Points on a hilly landscape, in no order, each with its height.
From any point a ball rolls to the lowest of the 2 points nearest to it. It stops when none of these is lower. Distance is the straight distance between rows; heights are no part of it.
Foza: [151 170 100 154 107 147 167 151 123 105  51 119 142 141 102 149 174 178
 123 141  66 103 112 160 159 133 129  81  94 135]  height 462
dibe: [138 133 147 141 152 130 132 146 135 108 145 157 169 137 125  71 136 110
 155 104 112 128 124 111  92 152  81 131 118 138]  height 428
Fiko: [135 158  94 152 109 199 140 143 123 134  49 123 171 119 106 110 197 218
  97 110  83 102 115 148 135  75 140 141  89 106]  height 332
favov: [129 110 131 133 158 119 131 121 147 106 151 148 149 140 125 102  97 109
 148 113 156 131 138 108  96 137  99 161 141 155]  height 666
felu: [132 106  82 116  96  94 165 163 125 182  41 106 175 134 131 127 155 142
 105 180 139 140 182 167 143 107 117 198 118 170]  height 621
sute: [143 136 130 119 116  83 169 192 125 140  87 140 171 130 127 115 153 117
 123 142  97 135 168 148 123 137  77 160 118 155]  height 583
ropo: [118 141 110 118 108  97 150 160 120 131 111 119  89 119 116 184 136 114
 131 173 136 132 131 154 154 144 146 104 127 142]  height 351
kosez: [125  87 114  90  93  92 126 108 131 179 129  83  64  89 157 227  97 108
 112 202 186 145 129 138 207 122 195 124 148 161]  height 822
nikof: [167 138 128 143 147 154 192 140 147  88  57 155 213 123 111 110 146 159
 138 128 104 123 102 136 126 150  91 138 110 173]  height 635
koriz: [119 171 122 148 115 144 143 146 118  99 104 127 138 132 109 116 176 166
 125 114  71 117 118 133 133 133 119  86 105  98]  height 768
Ruto: [170 115 144 141 152 110 163 158 159  93 111 156 212 111 122 111  97 108
 143 117 121 123 134 125 128 157  47 167 128 190]  height 660
rok: [135 137 114 119 104 172 144  99 129 126  74  90 121 136 122 170 142 192
  95 139 115 127  96 135 172 108 187  92 111 119]  height 706
kefiz: [144 173  99 147 106 111 159 172 100 112  88 122 104 126 106 166 171 139
 141 162  73 105 118 161 171 147 122  53  89 133]  height 551
tibe: [141  84 141 109 123 137 150  80 170 135 108 105 157 138 148 175  73 151
 109 148 182 147  97 105 149 118 186 177 171 167]  height 516
Dol: [103 122 146 107 132 132 105  96 111 134 158 120  97 129 123 122 124 133
 111 101 129 138 136 119 107 128 146  99 135  87]  height 712
keriv: [125  85 128 139 170 124 109 136 157 157 154 155 179 137 142  57  98  91
 138 112 177 143 163 120  75 116  80 221 154 153]  height 680
feno: [122 140 154 124 121  81 110 170 132 136 181 156 107 136 142 101 121  58
 164 126 100 136 144 119  99 160  99 130 130 100]  height 492
vogo: [160 118 109 146 145  85 155 161 150  85 151 148 167 113 136 161  58  61
 162 137 146 129 119 134 157 152  42 142 144 195]  height 565
Fek: [164 148 123 146 138 122 180 155 137  91  70 148 191 129 118 125 152 144
 143 128  86 125 113 135 136 156  82 108 108 168]  height 622
los: [109 142 147 103 111 127 102 111 100 140 151 101  67 118 125 161 138 134
 103 115 107 126 135 144 144 123 154  57 115  67]  height 746
kotid: [ 99 134 137 113 127 184  90 107 111 131 114 128 131 127 120  92 167 178
  90  90 116 142 149 128 102  82 145 147 117  76]  height 535
Gura: [155 134 145 144 143  81 133 167 140 107 193 154 136 130 143 123  95  53
 175 112 125 115 115 121 119 162  70 133 136 151]  height 531
Sofoz: [115  82  95 114  83  72 127 124 146 186  82  87 106 112 147 184 103 119
 101 215 185 150 143 122 185 117 177 191 174 173]  height 834
vos: [148  88 110 141 125 137 157 111 178 113 101 123 180 141 145 168  49 121
 130 166 188 137  91 110 160 118 145 204 175 198]  height 549
Peko: [118 127 122 123 117  78 145 159 126 129 140 134 108 125 124 168 106  87
 146 157 146 132 137 136 138 146 110 133 146 149]  height 431
lasi: [129 116  70 122  83 118 148 165 113 187  30  87 153 142 130 134 160 157
 101 186 137 136 179 168 150  87 151 191 113 155]  height 625
supus: [145 155 143 168 164 140 101 106 124  82 199 157 112 137 138  77 131  92
 181  85 107 117  78  94  85 158 123  75 119 117]  height 506
roteg: [168 138 119 143 131 105 185 157 143  83  91 145 151 126 124 164 107 114
 154 144 119 126 104 135 155 164 102 108 132 178]  height 598
vosak: [137  84 118 142 159 119 106 106 155 115 183 127 128 148 132 110  60  91
 154 105 193 125 130 106  97 121 108 173 164 172]  height 470
rel: [115 102 120 137 133  68 125 151 150 132 163 136 122 119 131 147  63  59
 153 144 169 121 151 128 141 150  72 178 169 160]  height 517
tozuf: [136 120 143 126 140  80 148 169 146 120 133 150 164 126 131 122 103  85
 147 124 129 134 153 131 130 150  59 165 142 157]  height 571
runar: [137  98 111 145 137 115 166 141 165 112  91 137 187 127 134 133  80 115
 135 142 166 133 130 123 131 139  85 202 159 189]  height 561
tulap: [123 140 149 129 136 101 108 150 128 128 178 155 129 139 144  87 134  71
 158 109 119 141 148 109  88 149  96 142 133 110]  height 471
zet: [140 139 150 153 179 161 112 133 131 108 157 176 187 128 139  21 147 114
 166  90 119 128 118  96  65 145  91 139 108 138]  height 426
Gulit: [123 193  97 129  98 108 117 193  86 139 113 101  65 120 110 154 188 132
 111 161  70  94 150 174 171 114 129  76  83  90]  height 854
lavus: [137 116 144 139 178 161  88  73 125 118 193 141 126 143 145  47 121 113
 146  84 158 135 115  89  65 129 145 127 132 126]  height 403
pavi: [ 79 121 139  87 111 131  56 116  98 170 145 124  91 133 134  97 155 140
  83 108 107 143 190 132 115  79 151 151 142  47]  height 766
kobi: [115 110 140 129 132  79  98 143 135 150 228 131  72 123 139 146  87  42
 162 130 152 126 135 141 108 147 121 140 156 107]  height 509
nafon: [138 100 117 132 129  88 156 155 151 129 103 133 188 118 133 132  90  98
 132 148 157 139 158 127 137 136  58 201 157 176]  height 564
muf: [125 126 153 132 126  85 122 140 130 143 231 133  59 115 137 165  98  44
 165 136 143 125 116 147 121 159 130 112 142 105]  height 538
bil: [133 130 137 136 150 142 133 106 140  94 138 128 132 139 112 127 118 141
 140 111 141 127 108 111 104 151 133 103 136 128]  height 623
nufe: [111 170 135 153 131 174 108 158 111 128 107 156 160 128 119  59 202 173
 125  92  69 133 127 125 104 105 103 130 100  85]  height 542
Dela: [121  84 136  77 100 106 132  98 122 178 142  90  58  98 147 212  94 116
 107 177 177 133 126 141 185 123 184  91 139 131]  height 813
kotaz: [124 158 124 138 125 142 142 148 114 117  97 136 149 143 111 104 172 159
 124 119  89 127 139 129 115 126 110 116 108 116]  height 792
vir: [142 100 137 140 183 173 150 133 150 131 123 169 204 125 123  54 131 129
 144 101 164 128 129 123  76 122  83 190 125 157]  height 699
kup: [121 143 142 144 167 171 111 121 134 117 141 168 165 135 126  48 160 140
 140  98 125 133 123 103  80 135 109 135 116 114]  height 453
Kegif: [127 111 108 116 111  97 162 160 132 145  81 121 156 135 124 144 132 127
 116 163 141 146 161 145 132 130 107 182 139 161]  height 614
Feza: [153 135 148 165 174 142 126 130 140  95 159 160 166 138 143  53 129 112
 168  91 128 126 109  99  84 156  93 130 121 160]  height 402
Malil: [153 126 126 119 102 124 162 111 130 120  87 105 109 130 134 209 111 152
 124 165 138 134  92 131 177 135 186  91 127 152]  height 432
Lam: [112  94  91 116  86 102 142 143 143 182  57 100 136 132 143 154 133 143
  98 196 165 155 167 136 153 105 159 208 154 164]  height 840
Ligam: [128 167 152 158 156 145 115 115 124  84 170 153 132 138 130  73 156 125
 168  97  92 121  82  97  98 164 114  64 110 107]  height 534
Sav: [157 160  88 144 102 112 167 162 111 115  79 114 101 121 118 193 159 150
 142 181  94 104 100 160 192 146 156  61 100 152]  height 593
ner: [176 158  95 155  97 148 173 118 126 102  44 105 130 134 123 181 149 191
 126 173  78 116  72 150 208 131 188  71 100 152]  height 643
guko: [122 101 137 134 160 130 128 126 154 127 143 142 162 141 134  78 103 112
 143 111 167 138 156 113  81 128  97 190 151 149]  height 674
miza: [110  87 121 139 130  69 106 155 144 153 171 130 123 131 133 123  65  61
 142 142 168 133 159 121 124 136  74 197 182 147]  height 511
Kibet: [134 135 132 132 125 158 144  76 128  92 122 100 104 115 113 172 139 180
 122 116 100 108  62 125 160 144 159  34 115 105]  height 785
zama: [126 150 100 128  98 177 129 129 116 139  48  90 141 136 121 137 169 208
  80 126 100 115 136 150 148  81 170 135 108 118]  height 328
fabi: [134 108 118 135 128 106 141 145 145 103 157 124 103 117 133 193  65  83
 161 151 171 121 109 137 155 149 122 129 152 160]  height 532
Ser: [120 149 122 104 101 105 116 161  83 167 157  99  36 105 120 190 157 110
 116 179 117 115 156 167 171 125 154  72 102  93]  height 828
Mip: [122 151 154 137 146 146  61  99 108 118 204 162 107 142 161  46 137  84
 155  88 106 128 113  90  70 142 145 110 119  82]  height 398
Nulep: [122 146 157 130 136 125  83 123 115 127 198 157  95 132 147  84 141  70
 164 103 104 130 122 102  87 154 137 100 117  83]  height 435
Bif: [ 98 170 146 161 136 172  93 106 112  98 148 144 130 117 131  74 187 174
 127  78  72 115 108 102 105 124 118  88 106  72]  height 591
vin: [140 140 142 133 128  77 117 174 138 124 201 160 120 126 150 112 110  34
 179 122 107 118 128 123 111 172  80 136 123 122]  height 514
gar: [155 152 106 152 118 172 183 152 130 130  39 139 201 135 113 107 176 183
 118 126  88 121 120 151 127 121 109 142  90 145]  height 368
revun: [ 94 124 157  77 126 129  87  70  97 152 161 109  64 122 140 132 125 133
  94  82 124 132 147 129 138  98 147  88 126  66]  height 740
Bifa: [ 96 153 140 138 140 182  93 132 105 125 128 167 159 127 127  48 190 166
 124  88  95 136 132 112  95 105 118 136 101  72]  height 513
datat: [ 96 150 142  99 103 115  88 127 100 157 148 115  74 122 120 142 149 127
 101 125 106 123 158 139 125 110 146  99 119  66]  height 774
gerim: [151 120 111 127 112 132 171 111 155 116  80 114 153 142 135 174 108 157
 123 167 156 149 101 124 159 128 170 150 145 168]  height 465
Vete: [110 109 145 115 121  78 101 139 130 142 194 129  86 132 136 136  95  72
 146 140 150 127 154 129 103 140 123 142 162 110]  height 484
zefu: [137 109 122 118 129 105 160 138 148 105 132 121 105 120 127 202  82 109
 145 160 160 131 109 130 155 152 146 114 154 162]  height 512
beva: [105 145 138 117 112 106 110 147 108 130 165 127  82 127 117 145 137  97
 137 127 105 120 142 138 120 153 140  86 119  83]  height 664
dedav: [107 120 133 117 121  77 123 153 129 148 162 124  89 131 121 159 107  87
 139 155 151 131 146 138 125 144 119 131 155 122]  height 456
Favet: [121 111  72 124  82 141 147 149 119 199  26  87 167 141 132 132 154 184
  85 176 134 142 161 169 146  62 185 201 110 135]  height 631
pelup: [124 111 146 114 181 188  85  30 115 121 174 131 115 132 148  51 127 156
 106  58 164 133 120 103  86 101 158 107 137 113]  height 336
Kuf: [102 111 125  92 102  85 122 129 102 177 146  99  53 103 126 192 122 106
 109 178 150 136 161 149 154 118 162 109 137 112]  height 799
vid: [124  89 106 108  90  78 129 124 141 179 104  90  85 101 152 207 106 116
 109 214 187 154 135 125 205 113 191 161 164 184]  height 830
nar: [112 166 145 167 149 168  90  99 118  96 167 156 134 124 143  48 169 142
 150  82  83 125  91  91  99 144 120  83 100  84]  height 562
Zek: [117 115 133  93 109 133 131  91 124 136 119  96  99 121 123 173 116 150
 101 135 141 131 128 124 143 118 169 100 132 112]  height 773
Daso: [110 139 160  95 137 147 102  47 101 135 171 105  75 110 137 136 132 149
 110  62 111 119 104 124 146 110 137  51 129  61]  height 745
peno: [133 109 102 120  97 103 163 153 136 147  65 121 158 130 131 167 124 132
 112 179 149 147 143 134 156 126 137 175 142 173]  height 608
ginef: [122 116 152 119 172 174  63  40  96 127 199 142 105 135 157  43 130 129
 120  62 142 140 120  95  73 112 156 111 130 104]  height 356
diruf: [100 148 148 121 130 132  71 134 114 137 171 152 116 139 145  71 161 103
 130  97  93 140 146 105  85 133 125 132 113  67]  height 836
leven: [131  89  91 117  74  84 139 137 151 184  60  88 136 123 148 166 112 135
 101 211 180 159 146 122 177 106 176 213 168 185]  height 837
sani: [123 136 154 137 164 155  62  78 104 116 200 153 110 144 157  39 132 106
 146  75 132 139 124  96  70 124 139 117 126  99]  height 376
feket: [167 132 119 145 132  96 178 174 141  84 113 154 137 107 133 194  98  84
 168 157 128 117 101 160 169 165  90 103 127 183]  height 582
Fimap: [128 112 145 125 181 203 111  31 132 108 150 121 139 117 138  66 127 172
 111  76 166 125  94  99  92 116 159 106 126 125]  height 299
rikel: [121 178 113 146 101 142 129 155  99 111  94 112 110 136 100 132 181 178
 113 128  61  97 120 146 155 118 130  81  97 105]  height 800
dasaf: [153 113 107 147 138  90 140 165 148 100 184 139 134 121 133 171  47  54
 166 138 162 121 110 139 161 148  59 146 154 175]  height 560
rikip: [118 102 138  85 107 113 132  94 119 155 140  87  67 112 132 197 102 130
 108 149 162 132 128 131 167 125 175  95 136 119]  height 798
begof: [128 117 147 113 140 180 129  60 136 116 119 103 127 128 122 131 126 179
  98 101 148 132 101 106 120 112 174 102 130 117]  height 713
kun: [114 122 149 101 126 127 116  95 106 133 169 103  74 114 120 170 124 132
 124 117 132 125 116 134 136 129 161  66 128  87]  height 718
Dovun: [129 127 136 126 130  78 153 181 135 139 115 142 161 129 124 112 132  97
 136 142 119 134 161 126 119 144  67 166 132 150]  height 577
siman: [183 167  93 149 107 122 182 143 127 101  56 115 115 126 119 190 151 164
 139 179  92 119  77 153 202 149 171  64 101 168]  height 620
Dus: [139 151 154 151 145 116  94 132 122 101 211 161 105 139 150  84 130  63
 184  95 101 117  92 105  92 166 123  89 115 101]  height 474
lodot: [ 94 123 128 113 122 169 111 114 116 144  95 118 138 131 114 113 157 190
  86 116 128 142 152 128 112  85 153 137 117  95]  height 489
ruvuv: [138 150 120 147 109 146 154 107 121  97 106 115 105 118 107 176 146 177
 131 135  89 107  74 136 170 149 155  45 110 117]  height 760
nok: [127 129 156 122 128 106 109 131 121 128 218 136  68 120 128 153 116  67
 163 129 125 134 113 137 107 157 137  85 135  88]  height 572
kato: [107 163 149 121 127 123  97 147 114 127 152 151 116 139 124  91 159 119
 133 106  83 132 139 115  98 138 110 118 109  76]  height 824
Nif: [ 81 145 128  98  96 134  60 139  94 159 131 119  82 128 132 116 169 157
  74 106  88 130 182 141 127  73 139 133 124  56]  height 784
vemad: [ 95 130 126 130 144 209  97 112 120 145 107 151 166 114 116  72 176 182
  90  89 124 140 142 135  82  74 136 152 115  78]  height 520
suzo: [114 136 116 119  98 183 112 114 118 153  72 100 133 130 116 128 159 207
  77 113 108 118 139 139 136  68 169 146 118  93]  height 413
vol: [120 161 127 143 120 136 131 128 108 108 122 118 104 129 100 157 149 161
 125 128  90 119 111 135 151 144 139  57 109 106]  height 728
Zozer: [115  85 121 126 145 105 109 109 153 139 167 133 116 138 129 107  84  94
 134 121 181 134 157 107  95 125 113 181 168 139]  height 490
ful: [ 90 133 150 101 120 139  58 107 101 149 161 139 101 138 142  82 148 134
 105  98 108 155 174 122  93 103 142 143 134  50]  height 748
Foset: [128  86 135 113 152 158 137  52 154 116 134 107 139 136 135 130  85 152
 113 117 184 133 112  99 111 115 172 144 155 142]  height 770
Per: [ 99 139 153  94 123 162  91  73 103 134 130 107  99 116 127 126 146 175
  79  78 112 123 127 115 137  94 152  91 122  69]  height 700
dezi: [124 128 107 108 104  77 151 170 112 147 107 119  94 122 116 179 131 104
 115 182 138 134 158 151 155 140 130 133 134 142]  height 389
guf: [155 105 135 146 169 151 177 137 166  98  99 157 218 131 116  90 109 131
 149 115 148 128 111 121 109 139  77 178 130 185]  height 652
koto: [144  80 127 132 166 197 150  73 176 124 105 132 195 131 130 107 101 161
 118 124 196 132  91 106  93 105 172 186 149 160]  height 729
Zofar: [144 109 145 146 168 142  76  86 130 121 213 147 112 153 148  55  92  84
 158  85 161 123 126  92  67 124 135 148 138 145]  height 429
Reke: [132 103  95 121 110  83 158 179 119 167  55 115 167 124 128 142 135 122
 109 175 139 150 178 153 145 120  96 197 131 180]  height 618
kizis: [140 136 134 154 158 143 152 118 143  78 130 146 154 135 116 105 134 134
 148 108 124 121 104 115 105 158 113 108 130 146]  height 596
mabos: [144 100 139 150 171 120 106 143 151 137 167 166 186 133 146  43  97  82
 159  94 149 130 151 105  84 127  54 207 137 162]  height 684
zon: [129 140 147 133 140 106 120 154 131 127 143 159 144 144 121  88 139  99
 146 118 117 136 142 114  93 153  98 139 121 123]  height 449
gapo: [115 160 132 125 112 122 130 145 104 123 136 119  95 137 113 148 151 135
 129 130  90 120 134 135 133 143 129  76 117  89]  height 698
dobur: [105 132 130 133 151 175 104 124 115 131 118 157 162 131 118  65 173 164
 116  98 119 138 142 115  78 111 121 144 108  94]  height 487
posev: [141 117 141 131 135 154 140  60 130 101 138  98 102 112 123 166 110 164
 141 105 130 113  63 118 150 138 165  44 136 117]  height 809
fivi: [143 121 129 153 148  95 115 149 139 117 189 149 139 140 137 106  64  52
 177 108 146 112 134 110 116 151  63 167 151 165]  height 544
bepop: [106 156 151 111 112 114  87 128  99 141 195 127  65 127 132 138 142  93
 135 123  95 124 128 133 121 148 140  76 120  60]  height 636
bodod: [143 106 110 150 141 103 139 153 145 107 199 133 101 110 131 188  50  53
 169 144 174 114 108 147 157 149  97 131 154 160]  height 550
Bek: [135 115 156 124 159 138 104  73 123 116 212 123  75 127 129 120 104  99
 152  86 144 120 105 112 105 145 150  76 131 110]  height 685
tono: [121 190 101 148  93 120 113 175  97 127 100 103  79 128 112 140 190 162
 108 128  50  83 132 162 169 106 131  66  84  85]  height 831
rorom: [121 131 148 129 151 124 113 109 127 110 184 130  95 136 114 127 118 108
 154 107 124 123 114 114 105 153 137  87 135 109]  height 659
verat: [ 98 179 124 131 102 134  82 164 103 143 130 130  92 128 118 116 183 153
 101 108  57 109 149 142 135 105 124 102 103  65]  height 829
lolu: [137  83 134 130 162 178 141  59 175 114 119 122 165 138 142 114  87 163
 113 119 187 140  96  95  97 125 176 158 152 157]  height 749
Bigi: [159 149 103 129  93 157 158 107 123 122  64  97 124 137 120 180 145 188
 114 160 100 119  83 137 185 127 187  84 109 137]  height 673
fuze: [148 133 138 144 155 102 145 149 139  87 152 155 134 133 125 138  91  85
 166 118 136 118 108 123 125 164  85 126 137 154]  height 547
Kanep: [160 130 115 135 132  80 168 172 147  89 119 154 153 106 134 188  75  72
 157 153 139 130 115 151 178 155  58 140 144 196]  height 570
Setup: [118 172 112 120 103 108 115 179  85 151 143 107  48 113 115 176 170 122
 121 168  89 107 143 176 172 118 148  64  87  86]  height 845
Tezuk: [109  93  96 108  87  93 133 143 126 173  66  96 119 136 126 146 140 143
  90 181 153 144 183 142 141 105 153 180 143 140]  height 843
pusu: [143  85 128 143 182 180 152 122 172 125 123 159 215 121 121  63 104 134
 139 109 186 124 120 118  81 116 102 203 139 178]  height 704
nopak: [144  96 105 137 123 117 171 129 171 120  88 128 190 136 145 155  71 122
 127 156 178 145 112 119 152 124 116 219 166 198]  height 556
levot: [163 147 130 141 142 108 183 164 142  83  84 153 178 127 119 142 126 122
 155 127  94 120 114 137 148 168  74 118 126 179]  height 610
tadul: [139  89 127 142 171 182 156  96 170 116 116 146 197 130 128  85  99 151
 126 124 192 130 101 108  87 115 141 192 143 173]  height 714
Foma: [138  81 123 131 141 144 151  97 175 118 109 114 169 143 143 155  62 135
 123 146 193 139 107 103 135 109 153 196 167 184]  height 539
Mafa: [ 88 146 130  99 100 115  88 144 100 162 133 115  85 144 124 133 163 142
  88 130 100 131 182 139 122  98 140 122 119  65]  height 794
Beza: [158 114 154 148 176 137 115 138 141 121 166 170 200 132 150  34 121  86
 161  96 135 122 144 101  76 139  62 176 114 163]  height 688
nilid: [166 118 129 151 163 157 191 126 172  95  74 157 226 118 115 110 119 153
 142 114 136 122 100 122 117 143  96 159 122 183]  height 645
Naki: [133 143  99 152 117 194 164 141 127 123  43 135 185 134  97 103 186 203
 109 121  89 108 115 148 127 102 130 146  92 119]  height 320
futu: [127 133 130 120 116 112 145 135 126 125 120 113  94 129 118 182 122 133
 133 154 134 122 122 139 147 144 153  88 129 127]  height 285
sadu: [126 156  82 146  94 177 131 152 111 132  43  94 146 134 109 127 184 201
  94 126  83 100 131 163 154  81 150 135  89 114]  height 249
furo: [107 151 142 135 134 166  95  90 106 103 137 127 118 121 117  98 157 176
 110  83  93 122 108 108 117 114 137  87 116  82]  height 630
zulop: [136 133 116 118 102 127 149 129 131 128  79 106 115 127 116 179 133 154
 116 169 126 130 122 135 154 129 171 101 113 145]  height 370
ket: [134 107 137 113 131 158 138  85 145 117 115 107 130 135 125 147 100 162
 112 115 151 132 104 113 118 123 172 120 135 134]  height 744
bibef: [114 161 134 140 128 168 101 173 104 150 102 168 182 132 126  58 207 153
 125  98  74 138 150 130  88 107  84 156  90  87]  height 566
fode: [139 124 112 125 104 134 165 122 141 117  73 117 141 139 121 171 125 159
 120 156 136 138 109 123 144 128 172 128 125 141]  height 424
fuduv: [ 93 114 151  75 107 119  93  88  99 175 144  95  67 118 129 153 123 141
  79 118 139 134 166 139 138  95 163  99 138  73]  height 761
piped: [128 114 130 131 148 123 140 120 146 106 138 127 131 140 122 138 100 114
 140 119 158 126 126 112 105 138 134 139 146 147]  height 650
povil: [109 125 121  94 102  89 124 146  99 179 161 103  31  95 121 194 134 100
 113 192 149 128 153 173 173 134 158  89 124 115]  height 812
zekis: [154 186  80 160 100 129 165 165 100 105  58 109 122 131 102 158 180 170
 136 155  61  92 112 159 179 134 136  68  83 139]  height 505
poma: [156 138 111 126 110  95 175 183 124 127  59 122 171 135 123 142 150 125
 123 161 105 136 153 156 144 139  95 152 106 174]  height 592
furoz: [ 93 167 123 110  93 130  58 153  89 150 135 108  74 126 124 127 182 156
  78 108  70 100 167 148 149  75 145 114 106  60]  height 804
Tekis: [100 132 160  78 127 156  83  57  92 146 148 103  77 115 140 128 137 157
  82  56 123 125 135 117 149  85 140  79 128  50]  height 724
rudil: [117 165 139 139 130 136 123 159 121 127 128 161 146 145 117  88 171 141
 130 111  77 129 138 120 104 142 104 118 108  91]  height 810
mit: [122 119 127  96 100 150 131  87 129 140  88  88 112 130 129 165 129 179
  83 138 136 136 121 124 157 106 187 102 130 118]  height 743
Muvov: [118 139 164 117 127 149  99  71  96 124 187 110  67 102 124 140 143 138
 128  83 103 113  89 128 143 128 146  23 115  65]  height 769
bop: [ 98  77 123 136 130  83 102 124 147 149 172 123 110 139 136 120  71  79
 141 135 190 137 160 116 112 131 100 201 188 147]  height 503
Duzo: [ 94 128 146 105 133 131  79 103 113 144 164 130  99 133 125 104 141 133
 107  99 128 145 164 122  94 110 147 125 136  76]  height 732
Muri: [148 143 143 149 153 116 149 138 133  91 147 141 133 132 116 133 119 108
 170 114 122 118 101 120 113 167  99  97 126 141]  height 568
madid: [137 103 121 123 103 133 153 100 165 131  88 109 159 144 145 175  85 144
 112 169 171 147 103 112 165 115 188 177 157 177]  height 493
Fupev: [118 133 115 124 105  71 158 173 131 145 105 140 119 131 122 166 130 101
 129 173 146 132 162 147 148 136 106 149 141 160]  height 409
zuvi: [111 139 142 120 128 164 106  78 121 119 126 104 109 117 116 128 148 180
  96  92 112 128 114 114 132 111 152  81 120  87]  height 667
geniv: [164 102 141 147 159 122 167 154 157 113 110 163 213 115 127  85  90 106
 136 115 151 132 138 126 109 138  51 190 125 192]  height 656
sibog: [144 100 125 138 144  91 143 158 150 112 130 145 182 120 139 117  70  79
 147 126 146 128 145 126 135 140  48 189 154 191]  height 567
gegim: [146 109 122 113 110 116 157 117 143 129 119 106 103 118 140 218 101 124
 128 179 161 133 100 134 177 140 180 114 144 163]  height 476
dud: [156 133  92 128 100 101 172 167 131 137  47 117 163 134 129 167 139 135
 111 189 121 132 146 153 167 134 130 161 115 187]  height 600
Resud: [110 147 133 128 119 138 113 186 109 169 109 158 173 139 132  62 189 134
 122 111  78 146 169 134  90 110  86 164 103  81]  height 576
nimo: [152 155 109 150 113 150 181 147 130 111  47 126 173 138 105 127 167 174
 129 139  87 120 115 139 143 131 121 116 106 148]  height 410
Fuve: [117 138 164 118 126 119  96 116 110 137 221 130  57 119 137 139 124  77
 150 107 105 130 105 133 114 147 147  73 123  64]  height 605
vefud: [137  91 126 149 164 137  90  84 140 125 208 145 115 148 142  73  73  91
 150  96 184 113 134  98  74 117 120 175 151 167]  height 450
Dagur: [108 124 151 113 131 121 114 107 128 128 161 117  93 124 125 152 116 121
 130 119 142 132 124 130 116 140 147  93 133 105]  height 689
pipan: [139 118 152 139 169 145 135 147 140 135 133 166 203 130 130  52 131 114
 142 105 136 132 140 115  79 135  73 176 107 155]  height 694
kuzen: [ 94 122 137  81 101  99  96 114 105 174 154  96  52 113 122 165 122 123
  93 148 143 141 167 142 140 112 164 102 140  83]  height 780

Where does a ball stop that starts at each point below?
beva => futu
Kegif => zulop
Sofoz => Naki
lolu => Feza
nopak => zulop
piped => Feza
Bigi => Naki
guf => zulop
vogo => zulop
